A landscape with many peaks, sampled at points; each row gives a point and its height.
A climber steps from a point to the highest of its 2 nearest points, and stops where none of them is higher. Distance is the straight distance between rows; heights are no part of it.
geb h=44.0: [137 130 189 102 133 131 172 160 121 201 140  96 128 124 116 109 107 119
 135 155 155  92 196 126 129 187 133 133]
mak h=20.3: [ 96 115 143 154 104  91 109  78 105 105 167 184 129 108 165 126 108 113
  90 107 141 107  65 108 112 112 142  92]
Nezo h=31.7: [144 152 156  69  90  92 143 105 139 149 142 151 132 126 148 154 105 114
 104 119 118 113 137 129 147 136 167 129]
nav h=31.0: [133  92 111 175 131  87 160 127 131 156 104 137 131 100 124 131 138 142
 144 102 154 126  85 124 148 152 155 110]
mab h=45.0: [103 117  89 153 153 139 133 128 120 184  84 139 121 151 116 106 130 120
 199 114 133 139 133 175 101 130  49 136]
siba h=28.7: [125 136 101 158 174 157 116 126 139 155  69 132 129 174 143 125 108 131
 125 134 123 151 193 153  99 116  77 147]
Zuto h=57.1: [143 161 156 142 130 119 135 177 165 140  70 108 145 129  92 146 128 127
 166 112 135 116 130 124 146 130 138 156]
kebid h=5.9: [149 114  73 216 144 130  98 143 146  35 153 144 121 126  83 131 146 138
  90 177 119 148  58  93 162 130 137 134]
gavo h=20.0: [185 141 124 131 119 136 143 153 139 129 109 126  93 152 166 182 120 111
 113 138 124 153 183 129 130 120 146 137]
fufol h=53.0: [ 84 111  96 104 152 133 120  57 149 155 117 147 157 170 154 101  96 128
 138 136  85 148 143 156 122  99 103 150]
Lon h=32.0: [130  99  90 164 155 150 140 124 127 151  99 182 114 173 125 136 146 179
 101 136 112 102 100 187 117 129 104 118]
pon h=25.7: [135 156 132 158 166 156 128 163 151 141  80 136 118 173 103 121  94 122
 138 147 137 125 199 115 100 124  79 147]
gefez h=30.7: [151 155 199 142 114 136 144 180 152 140 134  28 131 122 144  86 115 105
 143 161 126 116 177 134 156 148 148 167]
pegob h=36.5: [104 103 106 172 163 155 139 140 108 136  88 168 116 165  86 111 147 181
 132 128 142  70  79 169 109 110  77 108]
reg h=28.2: [157 110 100 175 142 136 124 160 147 119 130 181 123 168 107 156 171 163
  79 141 126 115  93 148 133 122 117 135]
lotub h=7.5: [161 136  84 201 178 136  93 123 141  44 115 135 129 152  73 116 132 109
 116 155 111 149  87 107 161 121 141 122]
nam h=9.2: [147 140 125 186 161 121  92 121 170  45 103 116 156 118  87 114 122 110
 150 127 107 165 109 112 176 109 131 138]
Kemi h=71.2: [147  92 100  68 102 114 147 100  82 135 160 140 106 103 166 151 171 136
 106  96 132 156 131 164 119 144 147  86]
Nes h=18.3: [137 142 147 131 124 122 111 148 111 123 164  61 142  75 129 136 148 109
 122 135 144  93  85  63 121 136 198 136]
Pivaf h=20.4: [121 147  70 175 161 138 103 134 125 130 169 145 136 152 114 161 141 120
  81 168 139  87  73  86 126 107 124 144]
Dez h=19.8: [152 176  97 160 173 163 107 159 121  94  99 149 127 197  46 116 137 102
 162 150 122 129 137 133 136 120  53 138]
sunun h=42.1: [ 79 132 109 177 168 159 115 141  94 106  96 150 118 124  48 117 137 172
 129 136 142  60  75 127 107  88  67 115]
fesi h=60.5: [141 114 117  49 125 127 155 110  79 156 145 102 123 110 157 144 158 128
 112 102 146 155 175 149 114 164 142 108]
lor h=4.2: [136  84 103 221 108 116 102 142 175  38 176 171 121 157 124 120 150 167
  70 170 115 148  69 105 151 125 132 135]
vapo h=46.2: [114 118 201  42  76 139 152 110 116 105 137  90 123  89 169 119 132 150
 166 110 108 179 200 122  93 142 166 130]
guro h=11.1: [114  62  59 118 129 122 120 108 115 177 175 159 108 154 165 121 176 156
  85 146 116 114  84 169  93 140 131 110]
Nen h=21.8: [174 153 114 150 168 150 109 164 125  93  86 166 109 187  72 138 153 131
 135 142 120 130 139 153 125 138  79 132]
meka h=17.4: [131 123  99 172 114  93 110 148 148 129 201 142 122 119 142 158 159 115
  82 152 134 105  81  74 110 126 151 148]
tifi h=24.9: [181 124 123 165 149 122 115 150 144  82 101 160 126 152 105 136 171 143
 113 132 104 130 108 169 150 139 133 129]
pepup h=40.0: [117 131 122 146 153 112 155 151 146 192 109 108 142 120 109 110 110 103
 166 120 174 117 174  89 112 153 108 138]
zule h=25.3: [137 168 196 133  89 128 142 154 127 135 152   4 119 110 152  69 117 109
 140 146 125 105 125 105 153 130 170 157]
Renaf h=21.1: [138 145 170 119 113 113 141 147 122 149 160  37 138  89 129 105 130  84
 138 131 149  96 114  80 144 139 183 141]
zute h=52.8: [101 151  96 111 154 144 141 125 132 182 114 149 142 166  89 104 119 117
 184 131 123 106 149 147 108 115  57 158]
Somu h=17.9: [118 145 222  80  63 131 139 128 122 135 155  85 114 120 182  97  93 110
 114 127 118 112 147  94 128 117 181 125]
mefis h=26.2: [110 157  87 114 140 103 131 110 132 183 149 155 137 142 110 150  99 103
 117 139 162  78  91  89 123 144 136 124]
Fuda h=36.0: [139 152 183  70  88 113 134 118 160 123 119 120 141 135 152 141 110 121
 117 100 102 131 139 142 157  97 159 150]
Dorit h=57.5: [118  96 121  68 106 102 139 101 116 171 147 105 169 106 160  60 134 107
 129 127 178 197 193 101 114 168 101 132]
bapek h=56.7: [150 111 154 105 101 110 117 123  98 114 170 150 116 103 162 131 180 126
  87  92 108 127 116 153 122 112 153 110]
bulot h=22.5: [183 154 134 149 142 153 145 179 150 133  92 140  95 177 119 166 116 122
 114 155 134 115 183 117 128 129 131 139]
visu h=35.0: [121  71  80 139 134 140 162 123 101 178  96 166 106 150 142 130 142 184
 136 125 128 116  96 205 114 155 106 101]
gopa h=36.3: [124 109  99 195 119 107 151 153 130 136 127 124 134  61 107 165 150 147
 123 131 148 114  51 102 149 145 169 124]
gopob h=30.9: [ 83  81  79  68 103 110 126  42  86 134 125 130 129 107 158  76 125 142
 146 114 124 197 151 151 119 172 114  66]
Fogaf h=37.2: [134 147 184 143 147 144 153 198 154 160 133  84 135 125 101 107 103 103
 162 167 149  95 195 134 141 158 108 155]
meb h=41.6: [123 153 102 172 135 131 122 159 131 118 118 107 146  70  90 186 135 140
 121 137 126 115  55  93 159 124 166 147]
nak h=15.8: [118 110 138 146 138 102 103 126 103 112 173  96 142  58 128 133 161 119
 133 112 141 112  51  73 112 140 194 112]
serek h=48.7: [162 137 167 141 131 121 124 163 156 133  67 108 154 128 121 133 148 127
 152  93 130 152 138 161 140 131 118 157]
vago h=63.0: [ 84 147  95 121 173 128 122  86 162 167 119 144 178 170 102 110  96 122
 154 137 121 115 130 122 125  99  93 164]
dipi h=34.4: [106  66  82  89 119 116 146  53  88 143 127 146 124 117 169 102 123 164
 142 109 125 159 114 201 141 161 124  74]
Fub h=46.6: [150 182 162 129 120 107 140 141 144 138 139 147 139 144 117 163 114 112
  96 144 118  74 121 109 143 137 151 152]
mabi h=8.8: [159 174 179 141  82 137  91 140 154  34 112 129 104 138 118  94 113  90
  95 135  94 143 113 100 149  93 154 122]
pilo h=44.4: [138 109 137 106 137 115 134 122 144 161 106 121 151 118 153 125 135 109
 143  89 146 163 156 149 135 123 124 141]
fegat h=39.3: [124  77  78 112 152 145 149 101  77 175  96 130 112 136 161 127 151 167
 134 110 146 151 130 209 114 162 108  96]
rufam h=36.1: [132 116 108 114 151 154 114 106 101  94 106  90 108 120 187 173 139 145
 127 109 127 190 190 181  85 137 107 124]
Dol h=30.8: [ 98 169 123 101 138 104 152 140 114 192 147 142 130 123  73 124  80 104
 146 153 176  55 130  83 123 175  98 110]
maz h=47.7: [102 151 110 143 156 153 128 156 104 109 124 157 109 128  46 156 141 165
 140 136 155  66  83 103 119  70  73 123]
zipi h=11.2: [123 117 152 188 143 121  90 115 146  43 129 126 145  88 114 105 125 117
 164 104 102 139  91 105 159  90 158 108]
kinid h=15.2: [120  91 113 160 111  85  97 151 169 132 210 159 127 132 147 138 184 145
  93 144 112 126  88 106  97 143 137 147]
nulem h=51.9: [117 101 104  74 129  99 134 102 129 182 121 120 161 116 141  89 133 118
 157 105 156 190 172 141 116 158 102 133]
mebe h=47.8: [124 151 146 146 136 110 143 153 178 163  95  84 156 102 109 142  98 116
 163 118 158 119 142  81 138 125 151 156]
vuf h=32.7: [126 134 105 122 157 155 111 107 124 103  96 111 125 141 180 151 110 138
 125 129 119 196 220 166 101 124  82 152]
Bama h=54.7: [128 192 165 126 117 129 130 139 162 121 128 104 164 136  98 152  87 105
 110 145 126  84 115  99 172 113 148 173]
lema h=23.4: [ 91  82 125 150 120 103 122  65  94 125 164 173 118 112 167  84 120 130
 126 105 116 114  83 140 115 128 145  70]
buzon h=24.2: [100 137 161  29  62 112 124  78  95 123 173 161 122  99 156 122  88 105
 127 120 130 154 161  95 119 160 145  69]
rava h=46.3: [147 171 160 117 118 136 124 143 192 103 105 103 171 164 103 143  94 106
 129 131 129 136 137 106 192  77 127 176]
Mus h=40.7: [146 156 173  86  97 127 126 139 185 111 111  97 154 143 142 123 115 110
 143 111 118 150 140 137 174  72 136 172]
Dukiv h=23.3: [115 151  79 147 153 139 140 126 126 177 130 161 123 171  98 147 111 116
 116 147 146  71  97  93 113 111 108 132]
nuz h=21.0: [104 145 217  36  37 121 135 106 101 129 168 113 127  96 162  91  94 105
 119 116 123 137 156 103 118 151 158 111]
nefu h=13.1: [125  79  79 131 117  93 121 120 145 150 202 174 110 150 161 146 175 156
  98 152  93 131 102 127  87 143 129 133]
bisa h=44.6: [112  90  88  81 145 131 143 106 102 176  93 115 133 124 150 126 143 149
 165 104 149 186 169 189  94 172  88 121]
zod h=39.4: [116  72 119 148 145 167 114  85 102  76 123 147  95 131 193 111 121 158
 130 113  88 161 142 197 118  98 115  87]
Zes h=47.4: [146 102 144 123  99 148 109 127 100  73 153 161  88 119 173 151 163 144
  74 106  99 156 141 159 107  96 143  99]
gemo h=48.1: [116 176 117 139 138 172 123 179 125 119  83 104 146  74  59 195 122 151
 140 135 129 108  69  94 172 108 135 156]
rigo h=52.3: [139 133 128  72 141 134 163 138  98 183 138 101 125 124 150 134 127 113
 137 129 146 137 211 149 115 182 120 128]
gulub h=26.6: [132  70 109 167 128  95 144  84 112 143 138 154 112 118 166 109 132 129
 141 105 129 132 103 137 125 134 155  87]
muzud h=35.1: [108 151 135 108 133 108 164 160 133 193 110 137 120 120  80 123  97 114
 165 129 177  87 158  91 111 145  98 128]
bon h=14.4: [123 163 228  93  68 157 118 144 141  78 138 111 109 126 168  99  87 117
 114 131  82 139 188 118 124  98 155 136]
Lebu h=45.2: [ 86  71  95 124 141 159 115  52 118 123 112 126 121 149 187  91 102 140
 153 127  79 160 130 194 124  97 112 112]
Votib h=52.2: [148 112 171  57  94 133 153 123  98 124 136  81 114 102 170 146 153 133
 141 105 117 161 188 139 111 149 165 121]
godo h=11.4: [160 166 197 111  83 144  96 143 174  43 106 106 117 149 136  81  90 101
 126 142  88 171 173 111 147  99 143 146]
rino h=13.7: [119 104 143 183 129 104 110 122 110  91 158 110 129  68 124 108 153 111
 152  93 119 125  78  97 127 118 176 100]
Redup h=42.0: [138 160 100 145 152 167 117 166 124 101 132 163 135 155  36 162 163 143
 110 136 148  89  76 118 147  87  84 140]
farut h=27.9: [131 145 161  55  72  77 117  90 119 130 170 168 133 126 159 137 101 103
 111 123 135 112 103 104 128 144 169  97]
Nimen h=41.0: [148 114 106 119 144 160 108 106  99  60 124 137  90 124 178 158 145 149
  92 119  96 175 169 178 104 106 123 104]
sor h=56.3: [ 88 172 116 126 153 170 128 162 110 123 110 133 136  82  38 186 109 146
 147 130 152  85  90  81 146  91  93 140]

For each start below, name the point where the climber stops.
nak: Kemi
meka: Zuto
kebid: Kemi
bulot: Kemi
lor: maz
nuz: Bama
Nen: maz
Fogaf: Kemi
mak: sor
lema: sor
